Each scene shows the same named points in several views. A view is turned or mirrored, and shifted as a whole, has a little noise and may leave points out.

Scene 1
View 1
dob: [ 0.01  1.01 -1.80  1.18 -2.61 -0.29 -0.08  0.64 -2.54  0.52 -0.60  0.34
 -0.27 -0.58  0.81 -0.44  0.22 -1.89 -1.27 -1.38  1.15 -0.32 -2.36]
Dugo: [-0.85  2.73 -2.42  2.08 -3.16 -0.37  0.76 -1.03 -2.73  0.09  0.36  0.10
 -1.96 -1.85  0.83  1.08 -0.30 -0.44 -0.14 -3.21  0.55 -2.26 -1.95]
Ledes: [ 0.47  0.41 -0.78  0.76 -2.64 -1.56  0.15 -0.14 -1.05  1.03 -0.09  1.08
 -1.29  0.71  1.51  0.73  0.30 -1.89 -0.17 -0.86 -0.63  0.25 -1.96]
Bebo: [ 0.91  2.87 -2.57  1.88 -3.09  0.24  1.15  1.11 -1.08  0.04  0.65 -0.56
 -0.65 -1.90  0.94 -0.74  0.67 -2.00  0.23 -2.34  2.89 -0.90 -1.64]
Suri: [-0.08  2.46 -2.58  1.96 -4.09 -1.24  1.48  0.20 -0.28  0.57  1.01  0.02
 -2.57 -1.38  0.92  1.02  0.70 -0.93  1.17 -3.03  1.56 -1.09 -1.77]
rifov: [-0.54 -0.52 -1.64  0.23 -3.65 -2.73  0.03  0.52 -1.58  1.76 -0.43  1.02
 -2.03  1.14  0.00  1.64  1.15 -1.20 -1.24 -1.07 -0.58  0.13 -3.84]
Gemi: [ 1.49 -0.86 -0.07  2.45 -2.01 -0.05  0.55  1.22  0.14  0.59 -0.39  1.03
 -1.41  0.35  3.80 -1.78 -0.25 -2.63  1.21 -1.07  1.06  2.92  0.36]
sagep: [ 0.77  0.26  0.94  1.89 -1.21 -0.13 -0.17 -2.08 -1.08  0.13 -0.36  2.02
 -1.82  0.68  4.58  0.29 -1.78 -1.62  0.92 -0.92 -2.31  0.87  0.86]
mibet: [-1.71 -1.89 -0.60  2.27 -3.66 -2.95  1.15 -1.33 -0.66  1.95  0.07  1.89
 -4.95  1.25  2.68  2.39 -0.52  0.35  1.28 -2.83 -2.11  0.96 -1.56]
Nuze: [ 1.48  2.65 -0.90  2.96 -1.33  2.15  0.52  0.00 -1.39 -0.92  0.00  0.11
  0.16 -1.92  3.73 -1.93 -0.96 -2.58  0.88 -1.93  1.53  0.25  1.24]
nofi: [ 0.92  1.09 -1.61  1.64 -3.50 -1.10  1.08  0.97  0.02  0.78  0.35  0.45
 -1.90 -0.19  1.77 -0.02  0.76 -2.08  1.04 -1.86  1.59  0.51 -1.48]
viba: [ 0.67  1.37 -1.44  3.58 -2.12  1.55  1.13  0.57 -1.34 -0.15 -0.11 -0.07
 -1.17 -2.04  3.31 -1.94 -0.72 -1.83  1.04 -2.80  2.24  0.87  0.65]
beme: [ 1.69  1.64 -2.16  1.84 -2.69  0.75  0.68  2.44 -1.04  0.04 -0.33 -0.43
  0.36 -1.29  1.37 -2.31  0.86 -3.24 -0.16 -1.28  3.52  0.85 -1.21]
rabi: [ 0.29  0.89 -2.09  1.36 -4.13 -1.72  1.15  1.02 -0.11  1.10  0.51  0.45
 -2.30 -0.15  0.75  0.76  1.17 -1.56  0.72 -2.09  1.30  0.12 -2.34]
View 2
viba: [-0.32 -0.53  1.17 -1.35  0.06  0.11 -1.33  1.20  0.97 -0.21  1.67  0.12
  1.53  3.85 -0.49  3.91 -1.38  1.26 -0.09  2.46  0.49  2.59 -0.14]
Dugo: [-1.57 -3.37 -1.30 -0.80 -1.01 -0.48 -0.80 -0.02  1.46 -1.63  2.41 -1.15
 -0.66  0.83  1.19  2.78 -2.01  0.17 -1.27  0.05  1.08  2.27 -1.40]
Ledes: [-1.49  0.00 -0.58 -0.98  0.64  0.36  0.41 -0.11  0.24 -0.20  1.43  0.24
  0.05  1.57 -0.72  0.45 -0.53 -0.61  0.71 -1.90  0.47  2.24 -1.23]
beme: [-3.48  0.45 -1.54 -3.00 -1.07 -0.73 -1.88  2.91 -0.34 -1.02  1.76 -0.09
  1.92  2.91 -2.10  2.22 -2.35 -0.21  0.78  2.28 -0.55  1.86 -1.44]
nofi: [-0.96  0.02 -1.77 -1.96  0.77  0.55 -0.15  1.35  0.62 -0.58  0.76  0.21
  0.02  2.13 -1.35  1.13 -2.48  0.16  0.36  0.18 -0.21  1.82 -0.93]
sagep: [ 1.43 -0.36  2.63  0.37  1.81  1.39  0.38 -0.77  1.10  1.56  1.24  1.35
  0.06  3.28  0.40  2.13  0.81  1.01  0.75 -1.37  1.13  3.06  0.04]
Suri: [-0.60 -2.23 -2.88 -1.70  0.05  0.12 -0.39  1.26  1.52 -1.19  1.16 -0.48
 -1.06  1.06 -0.40  1.79 -3.28  0.42 -0.58  0.28  0.13  1.93 -1.09]
Bebo: [-2.58 -1.44 -1.82 -2.28 -1.12 -0.53 -1.50  2.39  0.63 -1.05  1.92 -0.47
  0.38  2.04 -0.95  2.61 -2.71  0.37 -0.04  1.71 -0.26  2.05 -1.32]
Gemi: [ 0.47  2.10  1.03 -2.07  2.28  0.88 -0.12  0.80  0.34  0.07  0.48  1.10
  1.71  4.24 -1.91  2.04 -1.27  0.52  1.13  1.10  0.10  2.05  0.23]
Nuze: [-0.60 -0.99  1.71 -1.32 -0.65  0.02 -2.00  1.94  0.98  0.63  1.96  0.68
  1.59  4.28 -0.42  4.44 -0.84  1.55  0.48  2.61  0.25  2.97 -0.18]
dob: [-3.20 -0.44 -0.58 -1.64 -0.43 -0.61 -0.56  0.43 -0.05 -1.38  2.36 -0.65
  1.02  1.80 -0.34  1.66 -0.71 -0.80  0.04 -0.12  0.55  1.85 -1.40]
View 3
sagep: [-0.09  1.01  1.26 -1.12  0.97  0.12  2.35  2.08 -0.99 -0.21  2.03 -0.41
 -2.17 -1.12  0.50 -0.27 -2.15 -3.31  0.70 -0.61  4.23 -2.11 -0.94]
Suri: [ 1.27 -0.73 -0.78  0.12  0.91  2.05  0.84  2.00  0.55  0.77  0.42 -0.25
 -1.72 -0.36 -1.91  1.52  1.86  1.74 -0.01  0.25  0.26 -0.22 -2.39]
Dugo: [-0.36 -0.10 -1.59  1.08  0.07  1.23  0.80  1.12 -0.06  1.79  0.42 -0.46
 -0.30 -0.82  0.17  0.58  1.22  1.61  0.33  1.31  0.43 -0.74 -1.21]
Nuze: [-1.30  2.31 -1.14 -1.17 -0.25 -0.14 -0.95  1.45  0.26 -0.55  1.26 -0.17
 -0.57 -1.19 -2.26  2.69 -0.34 -2.20  2.73 -1.43  1.54 -2.87 -1.26]
mibet: [ 2.82 -2.54  0.21 -0.55  1.88  2.23  3.68  2.24 -3.07  0.27  1.74 -0.47
 -2.69  0.23  0.36 -2.36 -0.64  0.01 -2.96 -0.09  3.34 -1.05 -1.72]
Bebo: [-0.53  0.59 -0.95 -0.16 -0.21  1.03 -0.89  1.12  0.96 -0.21 -0.01 -0.19
 -0.97 -0.59 -2.48  3.11  1.62  1.46  0.58 -0.81 -0.12 -0.04 -1.69]
rifov: [-0.32 -1.72  1.81  0.59  0.87  1.26  1.52  0.94 -1.04 -0.49  0.07 -0.13
 -2.53 -0.05  0.29  0.08  0.32  1.79 -3.60 -0.65  2.05  2.39 -0.86]
rabi: [ 0.96 -1.16  0.51 -0.36  0.94  1.87  0.73  1.80  0.13 -0.40  0.30 -0.15
 -2.43  0.09 -1.94  1.56  1.24  1.61 -1.45 -0.88  1.04  0.87 -2.01]
dob: [-1.70  0.29  0.10  0.30 -0.24  0.42 -0.38  0.48 -0.44 -0.60  0.10 -0.20
 -0.98 -0.62 -0.49  1.91  0.31  0.83 -1.30 -0.97  1.04  0.68 -0.67]
viba: [-0.64  1.34 -1.51 -1.19 -0.12  0.33 -0.65  1.25 -0.78 -0.57  1.34 -0.32
 -0.65 -0.93 -2.05  2.08 -0.42 -1.66  1.37 -1.45  1.28 -2.59 -1.22]
Ledes: [-0.72 -0.03  1.85 -0.19  0.73  0.50  1.60  1.33 -0.19 -0.18  0.79 -0.17
 -1.97 -0.73  0.42  0.24 -0.53 -0.24 -1.08 -0.46  2.74  0.44 -0.86]
nofi: [ 0.74 -0.28  0.38 -0.87  0.93  1.47  0.44  1.69  0.06 -0.97  0.47 -0.21
 -2.43 -0.16 -2.36  1.85  0.69  0.45 -0.63 -1.39  1.38 -0.07 -1.92]
View 4
Gemi: [-1.29  0.50  0.85  1.20 -0.25  3.66 -2.39  0.19 -1.19  1.22  1.06  0.54
 -3.18 -0.23 -2.47  1.07 -2.01 -0.10  2.24  0.23 -2.90  0.26 -0.34]
mibet: [ 0.51  1.96 -2.38  3.53 -0.32  1.03 -3.30 -1.58  0.50 -0.30  1.80 -0.93
  1.46 -0.60 -4.26  0.49  1.44  2.42  0.69 -2.05 -1.92 -1.66 -1.50]
sagep: [-1.53  2.65 -1.62 -0.64 -0.92  2.31 -1.60 -2.18 -0.84  0.61  2.48 -1.29
 -2.28  0.67 -3.87 -0.44 -2.06  1.23  2.26 -0.86 -0.90 -0.60 -2.15]
rifov: [ 2.05 -0.34 -0.02  0.02  0.96  0.20 -1.87 -0.06  0.34 -0.84 -0.12 -1.09
  1.11 -0.31 -1.07  0.94  0.66  2.57 -1.26 -1.32 -1.61 -0.88  0.10]
Ledes: [ 0.59  0.27 -0.17 -0.66  0.64  1.05 -1.60 -0.79 -0.38 -0.48  0.63 -0.77
 -0.69 -0.33 -1.99  0.35 -0.65  1.35  0.14 -0.58 -1.51 -0.50 -0.82]
beme: [-1.57 -1.80  1.93 -1.58  1.15  2.22 -1.73  0.50 -2.24 -0.09 -0.59  1.06
 -3.67 -1.27 -0.07  0.92 -1.54 -1.06 -0.75  0.88 -3.30  0.08  0.92]
Nuze: [-4.00  0.56 -0.03 -2.17  0.16  2.52 -1.69 -1.62 -2.92  0.19  0.90  0.52
 -4.99 -0.74 -2.11 -0.29 -2.20 -1.64  0.23  0.75 -2.93 -0.50 -0.78]
nofi: [-1.33 -0.45  0.37  0.55  0.99  1.73 -2.32 -0.41 -1.48 -0.56  0.19  0.80
 -1.97 -1.50 -2.23  0.45 -0.49 -0.60 -0.02  0.18 -2.86 -0.63 -0.09]
viba: [-3.57  0.61 -0.24 -0.83  0.01  2.55 -2.19 -1.44 -2.52  0.17  0.99  0.25
 -4.16 -0.88 -1.95 -0.01 -1.39 -1.11 -0.08  0.17 -3.17 -0.75 -0.56]
dob: [-0.83 -0.51  0.14 -1.79  0.56  1.10 -1.43 -0.49 -1.27 -0.51 -0.08 -0.66
 -1.71 -0.43 -0.08  0.41 -0.45  0.72 -1.74 -0.64 -2.50 -0.81  0.23]
Suri: [-1.04 -0.71 -0.67  0.30  1.92 -0.15 -2.68 -1.41 -1.65 -2.07 -0.28  0.99
 -0.67 -2.37 -2.90 -0.16  0.68 -0.78 -1.39  0.04 -2.35 -1.26 -0.48]
rabi: [ 0.38 -0.96  0.42  0.69  1.74  0.58 -2.43 -0.26 -0.82 -1.39 -0.49  0.78
 -0.38 -1.71 -2.29  0.49  0.50  0.10 -0.74  0.00 -2.37 -0.69  0.07]
Dugo: [-2.24  0.11 -1.83 -1.55  1.00 -0.32 -2.34 -2.57 -1.92 -2.06  0.02 -0.53
 -1.06 -1.58 -1.82 -0.77  0.83 -0.08 -3.01 -0.78 -2.21 -2.08 -0.71]
Bebo: [-1.82 -1.41  0.57 -1.33  1.76  0.64 -2.12 -0.71 -2.32 -1.53 -0.74  0.96
 -2.44 -2.01 -1.18  0.12 -0.31 -1.28 -2.02  0.70 -2.90 -0.73  0.15]

Which points are out of place in each view (at most two, in the order of its rows)? Write none if all are in place.
view 1 | viba
view 2 | beme
view 3 | Ledes
view 4 | nofi
